Each row is a point on a landscape with many peaks, with its height.
A climber steps from a point to the highest of its 2 nearest points, and stops where none of them is higher. Distance is the straight distance between rows; heights are no part of it.
Q743 h=51.3: [-34  13 -10 -17  14  25 -21   4  44  -1 -22  18   8   2 -38  46  11   9
   3 -19  -1  -2  -8 -48  -9  52 -21   9  29 -18 -30  28  -3   6  12 -26
  50  18 -22 -11  -3  15 -16  30 -19  27 -12  15 -10]
Q138 h=28.0: [-22 -42  15  33  15 -11 -31 -29   4   8  10 -18 -15  -5 -39 -28  -3 -16
 -23 -18  21  12  17 -40 -14 -30   6  28   3  50   0 -19  -6  32  -4   7
 -31  38  11  -8  -3 -46  -4 -50  34  22 -15  -9 -26]
Q705 h=46.4: [ 41   1  38  -1 -33 -24  42  27  -3  10  25  -8  17 -12  24  -6  46   1
  17   8  -3  13 -21  60  30 -15   2 -34  42  15 -23   0  31  -3 -14  57
 -21 -12  -3  33 -12 -30  -5 -28  -4 -26 -14  -7  -2]
Q193 h=45.6: [ -3   4   6 -18  19   6 -19   2  19   5  19   1   7  29  -6   4 -28  -3
   2  -6  -9   5  -9 -33   1  13 -12 -13  22 -26  -3 -37 -22 -14  10  -2
  17  15  33 -11  -1  25  -6  23  -9  23   9  -1   1]
Q584 h=4.4: [-18  34 -11   3 -31  -9   9   9 -10 -26 -18  12  13 -11  -4  37  40  -1
  21   2   2 -10 -17   2   5  29  -9 -20  -5 -12 -24  30  18  -2  -3  -9
  27  -7 -32 -14  -1  12 -17  -4 -16   0  13   8  -3]
Q954 h=43.5: [ 22  -5  23  -9 -22 -26   0  24  17  19  10   0   9  -8 -31  13  48   6
  -2 -17   2  21 -19   0  12   7  -9 -10  56  21 -35   4   1  21 -22  40
  20  24  30  18   0   5 -20 -35  -9  17 -34 -16 -22]
Q880 h=11.2: [-16  16 -10   5   8 -16  -1 -15 -28  10  24   8  27  36  16   4 -30 -15
  -4  17   6 -24   7   9  13  -1   4 -15 -12 -18 -14 -30 -19 -39  14 -17
   3  -7  27 -11   5  35  23  11 -24  -6  29   7   6]
Q543 h=35.8: [ -2  -8 -19  11 -21 -11  -5  -7 -14 -14 -26 -13 -16 -13  14   2  13  -8
   7  -7   5   7   1 -14 -11  -6  -1  13 -54   1  24  17  -4  28   8 -15
  14   0 -17 -14   0   7  -3 -20   7  19   2  -9  -6]
Q458 h=43.4: [ 22 -14  16   8  14 -20  59 -11   1  33  38 -24  40  17  18   1  24 -14
  -2 -18  19  10 -16   1  50 -10  35  11  45   0 -48 -51 -41  -8   3  41
  37  25  42  25 -22  23  27 -28 -23 -19  -8 -22   6]
Q570 h=36.7: [ 53   8  14 -22   5  19   9  27   1  30  20   6 -12   9  41 -27 -39  29
  -3  23 -32  -1   8  42   4 -18   2 -21   6 -20  37  -8   5 -29 -17 -14
 -33 -35  19  20   4  -7  16  24  16 -34   6  -8  26]
Q506 h=21.2: [-33  -1   1  31   4 -18  -3 -18 -34  -7   1 -17 -15  18  16 -38  -3 -31
   2  -7  -1 -11   7   3  -4 -29  34  10 -49  -4  12 -48   6   6  33  -1
 -35 -10 -26 -18  -7 -35  22 -32  11  -8  39  -5 -11]
Q779 h=42.1: [-23  13 -10 -16  20  56  13 -11  11 -25 -33 -11  -6 -17  -4  28  -4  13
  16  -2 -11 -22  -4 -23 -14  29 -13  20  -7 -20   8  33  37   9   5 -26
  -2  -7 -58 -15  -9 -31  -9  41  17  -8  20  30  -2]
Q833 h=37.6: [-17   1 -14  15   2  13 -40 -19 -31 -21 -11  11 -21   5   7 -17 -45 -13
   2  11  14  -5  24  -8 -23 -17   6  19 -55  -9  36 -29 -30 -22 -12 -29
 -20  -7   5 -15  10  12   8   3   7   0  17   9  19]
Q710 h=47.0: [ 36  -2  21 -10 -10 -14  29   1   7  17  25  -9  21  -9   5  13  23   4
   0 -10   8  19 -22  12  35   5   4 -11  45  11 -23 -10 -14  -6 -16  39
  21  17  35  25 -11  21  -3 -14 -20   0 -24 -21   9]
Q51 h=13.1: [  6   0 -25   0 -19 -28 -28   9 -19   5 -21  44 -20   3  -2  -2 -43  19
 -24  42   1 -11  24  32 -13   3 -17 -12 -33  -5  23  14 -39 -20 -18 -29
  -3 -19  25  12  29  66  10   7 -17   3  -3   1  32]
Q874 h=9.2: [  4   4  16   4  10  -9  38   6 -12   6  29 -23  19  24  15 -20  16 -14
  15  -9 -16   2 -11  24  21 -12  24 -18  20 -22 -23 -40  12  -7  28  31
 -13  -9 -18  -1 -20 -29  15 -15   2 -21  26 -10 -15]
Q920 h=49.7: [ 25  13   4  -3 -50 -47 -26  15 -18 -13  -1  22  -7  -4   7  24  13 -14
   2   5   1  13 -25   2  11  -7 -11 -32 -18   2  13  -7 -29 -14 -28  21
  34   8  48  -4   3  56 -25 -25 -21  38  -2 -19  18]
Q949 h=12.1: [  8  -1  -7   3 -15 -32 -17  -1 -14   4   3  16   5  17   9  -1 -26  -3
 -12   9  11  -2  18  13   3  -4  -8 -12 -16   2  13  -7 -22 -16  -7 -16
   6   1  36  -1  14  40  14  -6 -17  11   3  -6  10]
Q14 h=51.4: [ 41 -21   7 -21   0  22  13 -18  28  -1   4  -9  -6 -33  17   0 -16  13
  -6 -22   7  30  -7 -19 -11  -2  -2  24  20  27  37   9  -8  18 -10   6
  16  10  23   6  -1   1 -10  23  17   5 -42 -12   6]
Q658 h=55.7: [ 32  16  18  -2 -44 -24   5   6 -23 -21  17  -5  -4 -14  15  19  32 -19
  31  -7  -3  26 -37  10  21 -11  -4 -27   4   2   1 -19  -9 -12 -22  35
  31  10  30   2 -18  22 -35 -21 -14  22  -3 -19  19]
Q28 h=62.6: [-10   2 -12 -11  38  41  15 -32  30  -1  -5   1  26   2  14  33 -27  10
  -5  -2  15   3  -7 -25   9  29  -2  20  18 -14 -12   2 -15 -11  24 -23
  32  12  10   4  -6  37  10  57 -16  -6   1  12  14]
Q812 h=52.6: [-29  45   0  -8  -1  16  21   5   7  -6   4  16  39   3  -7  47  22  13
   7  12   0 -26 -17  15  26  39 -10 -27  44 -22 -67  29  30 -42   5   1
  16 -14 -29  -2 -10  10  -6  35 -32 -34   7  18   7]
Q739 h=35.1: [-31   1 -25   9  17  13 -63  -6 -28 -12 -18  43 -17  19 -30 -10 -62  -6
 -17  31  25 -23  48  -4 -42  -3  -4  11 -43  -1  21  -9 -28 -25 -22 -38
 -21 -10  11 -10  34  28   6  21   3  14   6  23  22]
Q662 h=41.7: [-57  15 -22   3   6  16 -39 -14  -2 -25 -38  15  -3   9 -30  32 -15 -10
  10   2  10 -20   8 -48 -31  25 -16  21 -41 -15  11  12  -3  11  -4 -47
  27  12 -29 -39   9  16 -19  20   1  34  17  27  -7]
Q467 h=57.2: [-26 -20 -13  26   4  45  -7 -40   4 -33 -27 -32 -28 -49   1   1   3 -14
  11 -26  19  17  -4 -49 -29  -7  10  54 -37  22  33  15   6  42   2 -19
   0  22 -35 -26 -18 -47 -25  -3  42  18  -8  -1   0]
Q933 h=41.2: [-17   0  -9  -8  14  22 -20 -22   7  -8  -5   3  -1   3  -2   7 -37   0
  -2   4  13   1  13 -21 -15   5  -3  17 -20   1  14  -3 -13  -5  -4 -28
   0  -2  11 -13   7  11   5  28  -2  12   4   9   3]
Q309 h=3.6: [-19  14   5  30 -47 -26   8  -4 -19 -25 -15  19   9 -31  -2  27  52 -11
  18   9  16  -2  -6  35  14  11 -24 -15 -11  18 -20  44  14  -9 -18   3
  22  -3 -15   7  -6  25 -18 -29 -33 -15  -8  19  11]
Q864 h=39.0: [ 46   7  22 -17 -22 -15  20  38  -2  25  20  11  -3   1  26 -18  -8  18
   1  24 -32  -4  -2  57  16 -11  -4 -45  24  -6   7  12  27 -23 -18  14
 -36 -30  15  24   7  -7   7   7  -1 -27  -2  -5  13]
Q170 h=50.5: [ 50  -6  26  -2 -27  -6  36   3  -5   5  27 -11  10 -25  28   0  19   7
   7   5   2  21 -18  45  27 -11  -2 -19  26  18   5   5  13 -13 -16  27
   7  -3  21  29 -15   4  -3 -13 -17 -18 -19  -8  15]
Q320 h=16.3: [-42 -17 -22  32  20 -17 -32 -23 -25   2 -16  10 -10  15 -19 -26 -16 -10
 -20  15  21 -26  47   1 -22 -18   3  22 -52  20   5  10  -7   5   9 -28
 -30  -2 -10  -7  24  -3  30 -24   8   0  13  16  -5]
Q916 h=35.6: [-10  19 -13 -25   5  12 -51   8  22   8 -17  35   2  15 -31  27 -50  23
 -13  26  -2 -14  26  -8 -24  23 -21 -17  16  -5   7  21  -7 -28 -13 -35
   1  -5  27 -11  32  35  -5  59 -17  29 -14  12  10]
Q52 h=28.9: [ 48 -12 -14 -20  24  51  86 -13  34  16   4 -25  27 -35  53  16  19  27
   5  -8   6  22 -22  17  29  10  26  32  26   2  -7  25   6  17  25   5
  34  -1  -8  30 -20   2  15  48  -9 -35 -25 -18  24]
Q688 h=35.0: [-13 -24  22  -5  45  13   7 -13  29  19  35 -28  13  33  -3 -36 -26 -11
  -4 -26  -8  10  -6 -49  19  -7  21  -1  43 -23 -10 -70 -24 -16  26  22
   8  17  18  12 -24 -22  18  -2  10  -1   7   2  -6]
Q769 h=44.2: [-16 -25   0  22  11  -7   3  -9  -4  11  -5   6  -6 -10 -13 -27   5   9
 -23  13   9 -19  33  30 -15 -20  -9   9   0  36  -3  29  32   7  -3  -3
 -56 -11 -15  15  18 -36  19 -23  12 -36  -9  16 -20]
Q854 h=48.1: [ 44 -28  18   3 -19  11  13 -18  19  -5  -2   2  -6 -56   2 -12  -7  23
 -12 -17  11  36  -3  13   6 -11 -11  12  38  54  34  31   3  17 -40  26
  -2  23  38  27  -2  -2 -12   1   8  -2 -57  -2   7]
Q486 h=32.6: [  0  -5 -20  12 -18   9 -16   0 -14 -26 -33   2 -47 -25   6  -8  -6   1
   7  11  -8  -4   6   4 -30   1 -15  18 -57  -4  36  29  -8  23 -19 -20
 -15 -17 -31 -12   6  -4 -17  -7  18  -2  -3   4   9]
Q9 h=29.3: [-22  -1   4  18   6 -11  28 -10  -2  -5   6  -8  22   0  -4  10  34  -5
  10  -3  16  -8   0  21  11   5  -3   6  10  17 -29  18  25  -1  15   6
  -3   3 -26  10  -9 -11  11 -15 -12 -21   1   8 -19]
Q363 h=15.2: [-44 -15 -30  26  14 -13 -23 -17 -27  11 -30  32  -4   9 -25  -8 -24   7
 -25  37  16 -41  45  22 -30  -2  -6  19 -49  12  -1  36 -11  -6  -6 -41
 -23  -6  -9  12  37  32  30  -1 -15 -11   0  29   8]
Q128 h=45.0: [ 65 -26  26  -7 -35 -17  14  18   5  16  -1   7 -19 -41   1 -18  10  26
 -13  -2  -6  27  -8  36  11 -22 -13 -15  42  36  30  31  19  17 -44  40
 -24   6  35  36  -2 -21  -9 -22  16  -3 -50  -8   2]
Q910 h=40.0: [  9 -14 -11   6 -36 -28 -18  14  -3 -12 -13  -6 -22 -19   2   8  35 -20
  11 -22  -4  24 -25 -28  -7 -14  -1   3 -38  10  29   5 -13  42  -5  10
  35  15  -1 -24  -8   9 -37 -44   9  43 -13 -23 -18]
Q736 h=30.0: [-15   4 -20 -25  49  39  31  13  33  22 -10 -14  20  14  -2  14   3  29
  -8   1 -17 -24   9  -9   0  26   2  15  24 -21 -27  25  35  10  44 -26
 -10 -12 -50   9  10 -29  20  42   4 -31   4   9 -18]
Q42 h=50.7: [-12 -10  -8  18  17  61 -14 -37  -3 -27 -13 -22 -28 -32   7 -16 -25 -10
   5 -11  20  11  15 -30 -21 -21  17  51 -31  16  44  -4   3  11   1 -17
 -32   4 -26 -15 -10 -56  -1  16  41 -16   7   6  13]
Q216 h=30.2: [-47 -45  13  23  46  12 -25 -26  26  16  15 -24  -6  18 -51 -34 -10  -8
 -26 -32  15  -2  17 -50 -11 -16   2  32  30  22 -20 -24  -2  25  22   3
 -25  35  -5   2  -3 -48  21 -21  31   7 -15  10 -35]
Q685 h=38.0: [-63  10 -23  11  17  17 -50 -26 -22 -16 -33  27  -9  14 -38  14 -42 -14
  -5  22  31 -29  38 -33 -39  11 -10  21 -47   1   3   9 -12 -13 -15 -45
   5   9 -12 -22  24  24   1  22  -9  23  10  34   4]
Q986 h=60.4: [ 51 -17  10  -4 -11 -42  34  19   1  41   3 -14  15  -4   8 -10  40   9
 -13  -2   5  11   1  35  20 -16  14   2  22  26 -20  14   2  30  -4  32
   3  12  16  30   6   3  30 -40 -13  -5 -28 -27 -12]
Q314 h=57.1: [-29  21 -12  -8  16  31  16 -14  15  -6  -4   8  37   9  -7  45   2   7
   3  -2  10 -11  -9 -12  19  43  -8  -3  31 -22 -46  17  -1 -28  17 -18
  29  10  -6  -2  -7  25  -1  40 -35 -16  10  18  10]
Q183 h=37.8: [ 30  -2  13 -20  25   6  26  11  22  22  31 -19  12  32  26 -21 -17  -5
   3 -14 -27  10 -14 -14  21  -2  26 -14  29 -35   2 -64 -24  -3  25  19
  16   5  20   8 -23   3  11  10   4   1  16 -22  10]
Q279 h=50.4: [ 27   1   5 -30   3 -10 -26  22  24   9   8  -6 -15  16  -8  -6 -14   4
   0 -10 -22  19 -11 -34  -9   2  -6 -12  11 -16  23 -19 -16  13   5   7
   6   5  27 -10   3   9 -15   9  14  41  -7 -23  -9]
Q914 h=29.2: [-21  13  -9  14 -15   4 -37   9 -26 -31 -16   8 -39  -3  -2 -31  -8 -24
  12   4 -10 -12  13  -1 -30 -14   3   0 -51  -8  27 -11   1   3 -16 -11
 -40 -20 -26 -26   7 -29 -24 -16  26  -3  21   6  -3]
Q478 h=26.9: [ 22 -22  11   2  38  56  61 -44  24  18  32 -27  39 -17  44   1 -22  11
   0  -5  14  21 -10   8  26   1  18  25  40  11   6 -16  -6 -20  13  -4
  32  14  22  29 -24   3  21  47  -3 -41  -9   5  23]
Q2 h=56.8: [-16 -14  -7 -19  33  23 -19 -15  47   8 -11  13  17  12 -30  22 -24  14
 -15 -10   8   3  11 -39 -12  30 -10  19  25  -1 -15  15 -21  11  15 -25
  30  23  14   3   8  36   1  47 -16  22 -18  11  -4]
Q762 h=32.7: [ 25  -1 -12 -21  11   8 -41  23   6  16  -4  23 -17  25  -9 -21 -57  19
 -26  18  -7  -8  34   4 -26  -8   0  -1 -14  -7  34  -7 -17 -11 -17 -22
 -33 -18  32   0  36   9  15  28  12   7  -2  -6   6]
Q442 h=41.8: [-24 -13  14   1  21  13 -23 -31   8 -17  18  -3   2  11 -11   2 -22 -23
   5 -21  12  20 -20 -55   6   0  -1  11  18  -3   2 -44 -29  -6   4   4
  36  29  29 -13 -18  18 -16   6  -1  24   2   6  -2]
Q92 h=38.8: [ -7 -16   5   7  14 -11  10 -22  10   6  16 -13  19   4  -6   8  17 -15
   2 -25  23  21 -15 -38  22   7   9  21  13  12 -14 -26 -35  13   7  12
  56  33  23   4 -15  29  -6 -17 -13  17 -10 -15  -4]
Q756 h=17.6: [-77  -6  -7  47  37  10 -34 -50 -31 -13   1  -1  -2  13 -31 -17 -18 -29
  -7   8  32 -30  36 -16 -19 -22  15  42 -45  17 -11 -11   6  -5  20 -26
 -36  11 -23 -15   9 -32  32 -11  12  -9  24  21  -8]
Q608 h=34.5: [ 54   6   2 -27   6  25 -32  26   0  19  15  19 -27  16  23 -34 -58  24
  -7  18 -19   5  24  17 -22 -15  10  -6 -12 -25  59 -29 -13 -30 -15 -15
 -35 -32  32   8  19  -1   8  34  25 -13   6 -12  24]
Q462 h=24.2: [  5  23 -13  -7 -33 -40 -22  34 -27  -9 -17  23 -24   8  11 -10  -1  -6
   2  25 -27 -20   3  20 -13   7 -10 -35 -43 -25  20  12  -6  -5  -3 -12
 -13 -32  -3  -9  16  28  -9  -8  -8  10  22  -9  11]
Q502 h=7.6: [ 47  26   6 -29 -18  -8  23  41  10  17  17  -3   9   6  25  18  29  12
   9   1 -20   4 -27  26  23  10   3 -35  27 -23 -18   1   5 -12   4  27
  10 -21   3   4  -6   7  -2   9 -11   3  -1 -30  13]
Q664 h=26.4: [ -7  17  -6  16 -40 -34 -17  20 -47 -28 -16  15 -30   5  12 -35  -1 -18
  13  13 -20 -16   0  19 -19 -21   2 -19 -63 -19  24 -20  -4  -2  -6   0
 -21 -29 -11 -18  11   3 -16 -34   7  -4  35  -4   7]
Q407 h=41.9: [ 56  -6  24 -13 -40 -47  -2  40  -6  20   1  11 -19  -6   0 -19  12  11
  -8  14 -18   7  -2  44   9 -21 -13 -37  21  11  18  11  12   7 -28  36
 -32 -14  29  27   9  -8   0 -32   5  -2 -19 -12   4]
Q12 h=46.1: [-11  -4 -13  -8  31  64  -3 -37  18 -21 -26 -18 -12 -30   3  11 -36  11
   4  -7  12   3  10 -32 -22  12  -3  42 -12  -2  25  16  15   4   6 -28
 -10   1 -26 -11   3 -29  -1  50  28 -12   3  21   9]
Q242 h=40.7: [-18 -13   7  23  -4 -34 -12 -34 -19  -2  19   0  22  20 -12   6   2 -26
  -5  -9  30   9  -4 -14  22 -16   6  11  -3  25 -13 -32 -32  -7  -1  11
  36  32  42  -4  -7  44   6 -33 -26  17   0  -4  -7]
Q101 h=46.5: [-31   4 -20  -8  -7   9 -32  -2  25  -9 -28  14  -9  -3 -36  35   7   1
   1 -11   6  -1   5 -38 -30  25 -21   9  -7   4  -2  37   5  17  -7 -30
  29  19 -17 -22   7   8 -25  15  -1  42 -13   9 -18]
Q31 h=32.3: [ 16   3 -30 -32  30  13  34  43  28  29 -20 -15  14  16  12  -2  16  31
  -9  -2 -33 -21  11   6  -2  23  16   8  -4 -29  -4  34  28  33  48 -22
 -16 -27 -58   3  16 -28  29  20  14 -15   6 -12 -23]
Q267 h=19.2: [-71   5  -4  29  33  14 -12 -30 -22  -8   1 -18   3  23 -13 -24  -9 -26
  -2 -14   3 -22  12 -26  -9 -10  25  27 -33 -13  -2 -39   6   8  42 -14
 -29   6 -34 -27  -9 -38  21 -13  16  -7  43  14 -12]
Q498 h=31.9: [  8   5  -8   8   9  24  61 -14 -15 -14  -3 -36  27 -11  43  23  32  -5
  25  -6   9   5 -23  16  29   3  14  19  -5 -11 -21   3  18   6  21  11
  23  -7 -34  10 -32 -12  12   6  -9 -34  14  -2   9]
Q527 h=10.3: [-17  15  10   4  15  -2   1 -12 -17  -6  27 -11  11  35  10 -13 -15 -18
  11  -3  -8  -9  -8   1  10  -4   4 -13   5 -25 -10 -48  -4 -30  22   7
  -5  -2   3 -18 -13  -2   3   0  -4  -9  38   2  -5]
Q835 h=27.5: [ -1   3  15  -3   6  15  19  -6  -3  -5  12  -7   7  -8  11   4  -1   2
   6   5  -4  -2  -1  28  14  -2  -8 -10  20   7  -6  12  29 -22  -8   3
 -23 -15  -9  13  -9 -25   5   9  -3 -30   8  17   0]
Q205 h=37.9: [-13  21  -8  -7  -8  38  42  -2  -9 -41 -27 -14   8 -24   9  30  35   7
  27  -5 -10  -8 -23   7   7  22  -5   1  -4 -19  -7  34  54   8   4  -4
   8 -21 -72  -4 -20 -39 -12  20   7 -22  22  23  -4]
Q649 h=34.4: [-31  18  -8  15  13  36  49 -22 -12 -28 -10 -26  28  -8  11  38  44  -1
  26 -11   5  -9 -23 -10  21  25   2  17   9 -18 -41  10  30   7  22   0
  29  -5 -58  -5 -32 -22   3   9  -3 -26  29  16  -1]
Q722 h=39.9: [  0 -22  18  -3   1 -30 -16  21  30  31  11   3   4  19 -58  -7  30  16
 -24 -25  -5   3   4 -14   2   2 -15 -12  66  28 -34   6  12  30  -9  31
  -7  34  20  14   6 -22   3 -37   9  12 -34   1 -47]
Q149 h=45.1: [ -5  -4   4   2 -16 -12  -9  13   0 -18   7  -9  -8 -12 -12  17  43 -29
  23 -30  -5  36 -51 -49  10  -3   6  11  -1   2   0 -31 -15  26  -4  33
  62  25  11 -22 -20  13 -52 -32   8  48  -6 -18 -16]
Q25 h=44.7: [ -1  -1   9  24 -37 -65 -17  -6 -34  -3   2   6  -1  13  -3   0  19 -27
   6   1  11  10  -5   1   9 -23  -5 -14 -24  21   4 -18 -23  -2 -13  15
  21  12  37  -2   4  38  -8 -59 -20  25   6  -6  -3]
Q587 h=35.3: [ -3  11  -1 -11  -5  21 -46  13  -8 -11  -8  31 -23  -2 -17 -10 -41   9
  -6  24  -6  -9  23  13 -28   0 -15  -8 -13  -4  18  13   9 -25 -38 -13
 -35 -18   3  -6  24  -7 -17  27   7  -2  -6  14  12]
Q878 h=6.8: [ 19  42   3 -19 -29  -8  -1  26  -6 -17   3  13  -2  -5  20  24   9  11
  17  11 -28   0 -20  16  12  17 -11 -47   9 -30  -7   9  14 -28  -8   8
   9 -23  -2 -10  -4  15 -22  28 -11   9  14  -5  17]
Q558 h=27.9: [ 38 -20  -9  -6  32  54  68 -36  39  18   5 -13  40 -36  48  15 -12  33
 -14 -11  23  22  -7   5  13  16  21  35  24  24  12  22 -15   6  22  -5
  35  10  22  37  -3  30  21  61 -13 -37 -40   1  29]
Q725 h=30.1: [ 47 -13  -3  -5   8  28  73 -10   2   9  17 -31  18 -23  61   4  16   5
  16   0   2  16 -24  32  33 -11  24  14   5  -4   9   7   6   0  14  13
  17  -6 -10  23 -30  -7  14  13 -11 -30  -6 -18  18]
Q326 h=25.6: [  7  19  20 -11  -6  14  -9  13 -15 -13  17  -2 -23   0  11 -19 -17  -2
  17   4 -25   3  -7  19  -6 -12   0 -22   4 -11  17 -20  23 -25 -15   9
 -39 -23  -3  -4  -4 -39 -14  11  19 -15  18   8   1]
Q772 h=38.2: [  0  26   6 -14 -12  -1 -43   7   6   4   8  44   0   1 -20  19 -48  23
 -16  31  -1 -14   6  23  -5  18 -22 -38  35   3   4  11   0 -57 -34 -13
  -7  -6  47   0  17  38 -14  40 -27  15  -5  16  31]
Q368 h=37.7: [-16  13   2  -1  -1 -17  19  21 -20  -1  -6   6   3   5  11 -26  17   1
  -2  22 -21 -31   9  35 -11  -2   0 -22 -12 -10 -11  14  36  -3  14  -2
 -44 -39 -49   3  16 -37  11 -12   8 -33  23   7 -23]
Q536 h=48.5: [  1 -28  -5  30  -7 -29  15   2  -9   8 -11 -11 -16 -12   2 -24  29   0
 -14   1  -1  -4  22  24  -4 -25  -1  15 -31  26  -1  24  14  33   6   0
 -34 -10 -33  12   3 -32  19 -51  15 -16  -3   0 -19]
Q439 h=6.0: [ -2  40   7  -5 -38 -43 -10  33 -17  -9   5  21  12  23  -2  14  27 -13
  10  15 -12 -11 -10  17   8   5 -11 -51   4 -16 -28  -1   1 -19  -1  17
   9 -19   7 -15   7  22 -13 -13 -21  14  17  -8   2]
Q900 h=55.1: [ 53  -9   1  -4 -31 -21  24  23  11  26 -10   2   9 -34  10  11  30  32
 -14  -5   4  18  -6  41  21   1  -6  -7  17  24  -2  45   8  13 -13  22
  14   5  20  33   2  22  11 -19 -22  -8 -38 -19  12]
Q378 h=50.1: [-17  -8  -3  16 -10  27 -27 -13  10 -37 -13 -15 -37 -38 -20   6   7 -12
  14 -26   2  20 -14 -39 -23  -5 -11  18 -25  19  26  15  14  34 -22  -3
  -2  19 -25 -35  -7 -43 -50 -12  38  36  -9   5 -23]
Q798 h=34.9: [ -6  24 -18 -19   7   4   9  29   2   3 -18  -4  -2   8   5   2   8  14
   1   5 -28 -26   5   8 -15  17  -3  -8 -10 -26  -5  29  35  15  22 -15
 -17 -28 -54 -12  15 -22  10  22  10  -6  16   5 -19]
Q744 h=43.7: [-23   7  -1   8 -17  30 -45 -14  -9 -56 -23   3 -43 -29 -14  13 -15 -14
  25  -7   7  14 -11 -31 -31   0 -18  10 -36   5  38   4   1   0 -41  -7
   0   7  -8 -37  -9 -12 -56   5  22  27   1  14  10]
Q815 h=41.4: [ -9  21  12 -15 -12 -15 -49  13   4  -9  16  23  -9  20 -29  16 -21   0
  -2   9  -9   2  -2  -8  -6   9 -19 -34  24  -8  -3 -14 -13 -30 -27   0
   2   5  40 -14   6  31 -18  14 -12  35   5   2   7]
Q374 h=54.0: [ 34 -23  -7   6 -18 -52  26  24  -9  29 -11  -4  -4   3  15 -24  33   6
 -13  11 -10  -3  14  44   7 -23   8  -5 -23  13   2  25  12  33  13  13
 -18 -16 -17  23  15  -4  29 -51  -1 -15 -11 -15  -6]
Q771 h=8.4: [ 42  16   7 -16  -4 -28  49  42   1  23  24 -22  16  25  30 -10  33  -1
  13  -2 -20   1 -18  35  26  -8  31 -25   6 -28 -26 -27   3   2  22  37
  -6 -19 -18   7 -10  -5  16 -14  -4  -6  11 -31  -9]
Q931 h=50.0: [ 27  12   7 -22 -20 -14   2  31   8  -3  11  -9  -2  -5   4  17  34 -14
  23 -19 -12  27 -40 -20  13   6   0 -13  10 -14  -5 -20 -23  13  -2  27
  43  12  21 -10 -16  22 -36  -7  -5  38  -2 -33   3]
Q382 h=5.2: [ -5  41 -20 -10 -21 -30   9  32  -4  11  -6  22  22  18   9  30  32  11
  -1  20  -5 -29  -2  16  13  28   2 -35  -1 -25 -43  31   8 -17  14  -9
  20 -26 -19  -9  12  29   8   7 -31 -12  17  -9  -2]
Q778 h=40.9: [ 26  -6  12 -14  20  -6  43  10  21  24  30 -18  24  22  26  -3  12 -19
   2 -23  -2  15 -31 -34  41   2  30   1  30 -30 -30 -60 -47   1  16  41
  54  22  31   9 -30  27  12  -9 -11   6   1 -30  14]
Q393 h=23.5: [  0  -4  17  27 -19 -23 -13  -3 -34  -6  11 -22 -30  -2  12 -46   0 -32
  12 -16  -7  10  -8   7  -5 -44  30   0 -43   1  37 -56  -5  13   8  18
 -34   1  -5 -16 -15 -42  -1 -47  25   4  22 -16  -3]
Q19 h=38.9: [-24  28   5  -9 -17  19 -29   3 -16 -42 -20  13 -26 -14 -12  11 -14 -10
  23  13  -7  -4  -6  -6 -20  11 -23 -15 -15  -9  16   8  12 -20 -28 -10
 -11 -10  -5 -24  -3  -9 -34  20   8  10  12  20   8]
Q289 h=36.6: [-14 -20  10  14  -6 -21 -17  13  22  15  -2  13  -6  -9 -52   0  33  12
 -20 -14   5   0  20   2 -16   6 -19   1  39  42 -24  42  29  38 -14  12
 -30  22 -11   2  10 -42  -9 -30  14  11 -29  16 -51]
Q999 h=55.6: [ 41 -25   3 -39  12  12 -10  15  54  18   3  -8  -5  -2 -11  -5 -17  22
 -15 -19 -17  22  -3 -37 -19  15  -6   8  36   6  16   4 -12  31   4   0
  13  15  19   9   8   5  -7  34  22  30 -33 -17 -12]
Q84 h=40.8: [-30  -3  -4   6   5 -27   0  23 -11  24 -10  31  10   8 -19 -27  15  12
 -28  37 -10 -38  37  43 -18  -8 -10 -15  -6  13 -28  50  36  -1   6 -15
 -55 -34 -33  16  31 -21  18 -22  -4 -39   8  19 -21]
Q59 h=41.1: [ -6 -24   7  13  31   6  44 -37  11  19  29 -22  38   8   9   6  13 -10
  -7 -14  31   8  -2 -10  33  -2  12  23  33  12 -37 -27 -24  -8  19  18
  35  27  27  22 -22  13  25  -8 -23 -20 -10  -4   1]
Q77 h=25.7: [ -9 -22  20  33  -2 -20 -25 -22 -26   5  17 -16 -25   9 -14 -44  -6 -28
 -12  -7  15   6  12  -6  -4 -43  17  11 -18  27  12 -41  -8   6   0  14
 -47  11  13 -11  -3 -45   7 -54  26  -1   5  -7 -14]
Q519 h=32.5: [-31 -27  16   3  56   6 -13 -12  22  22  29 -20   7  41 -32 -40 -30  -5
 -16 -15  -3  -6  20 -29   5 -14  12   8  34  -7 -20 -49  -1  -6  32  -2
 -23  16   7   8  -3 -34  36  -9  16  -4   3   7 -21]
Q675 h=14.1: [-13  -8 -43   3  -4  -6 -16   4 -14   2 -49  32 -18  -3  -8   4 -28  21
 -20  41   3 -27  30  25 -27  14 -14  15 -51 -11  25  47 -22   4  -2 -50
  -3 -20 -18   5  36  49  14  13 -12  -5  -2  14  21]

Where does a climber stop that starts at each point below?
Q31 -> Q986
Q570 -> Q999
Q462 -> Q658
Q739 -> Q28
Q439 -> Q458
Q558 -> Q467
Q51 -> Q458
Q393 -> Q458
Q736 -> Q986
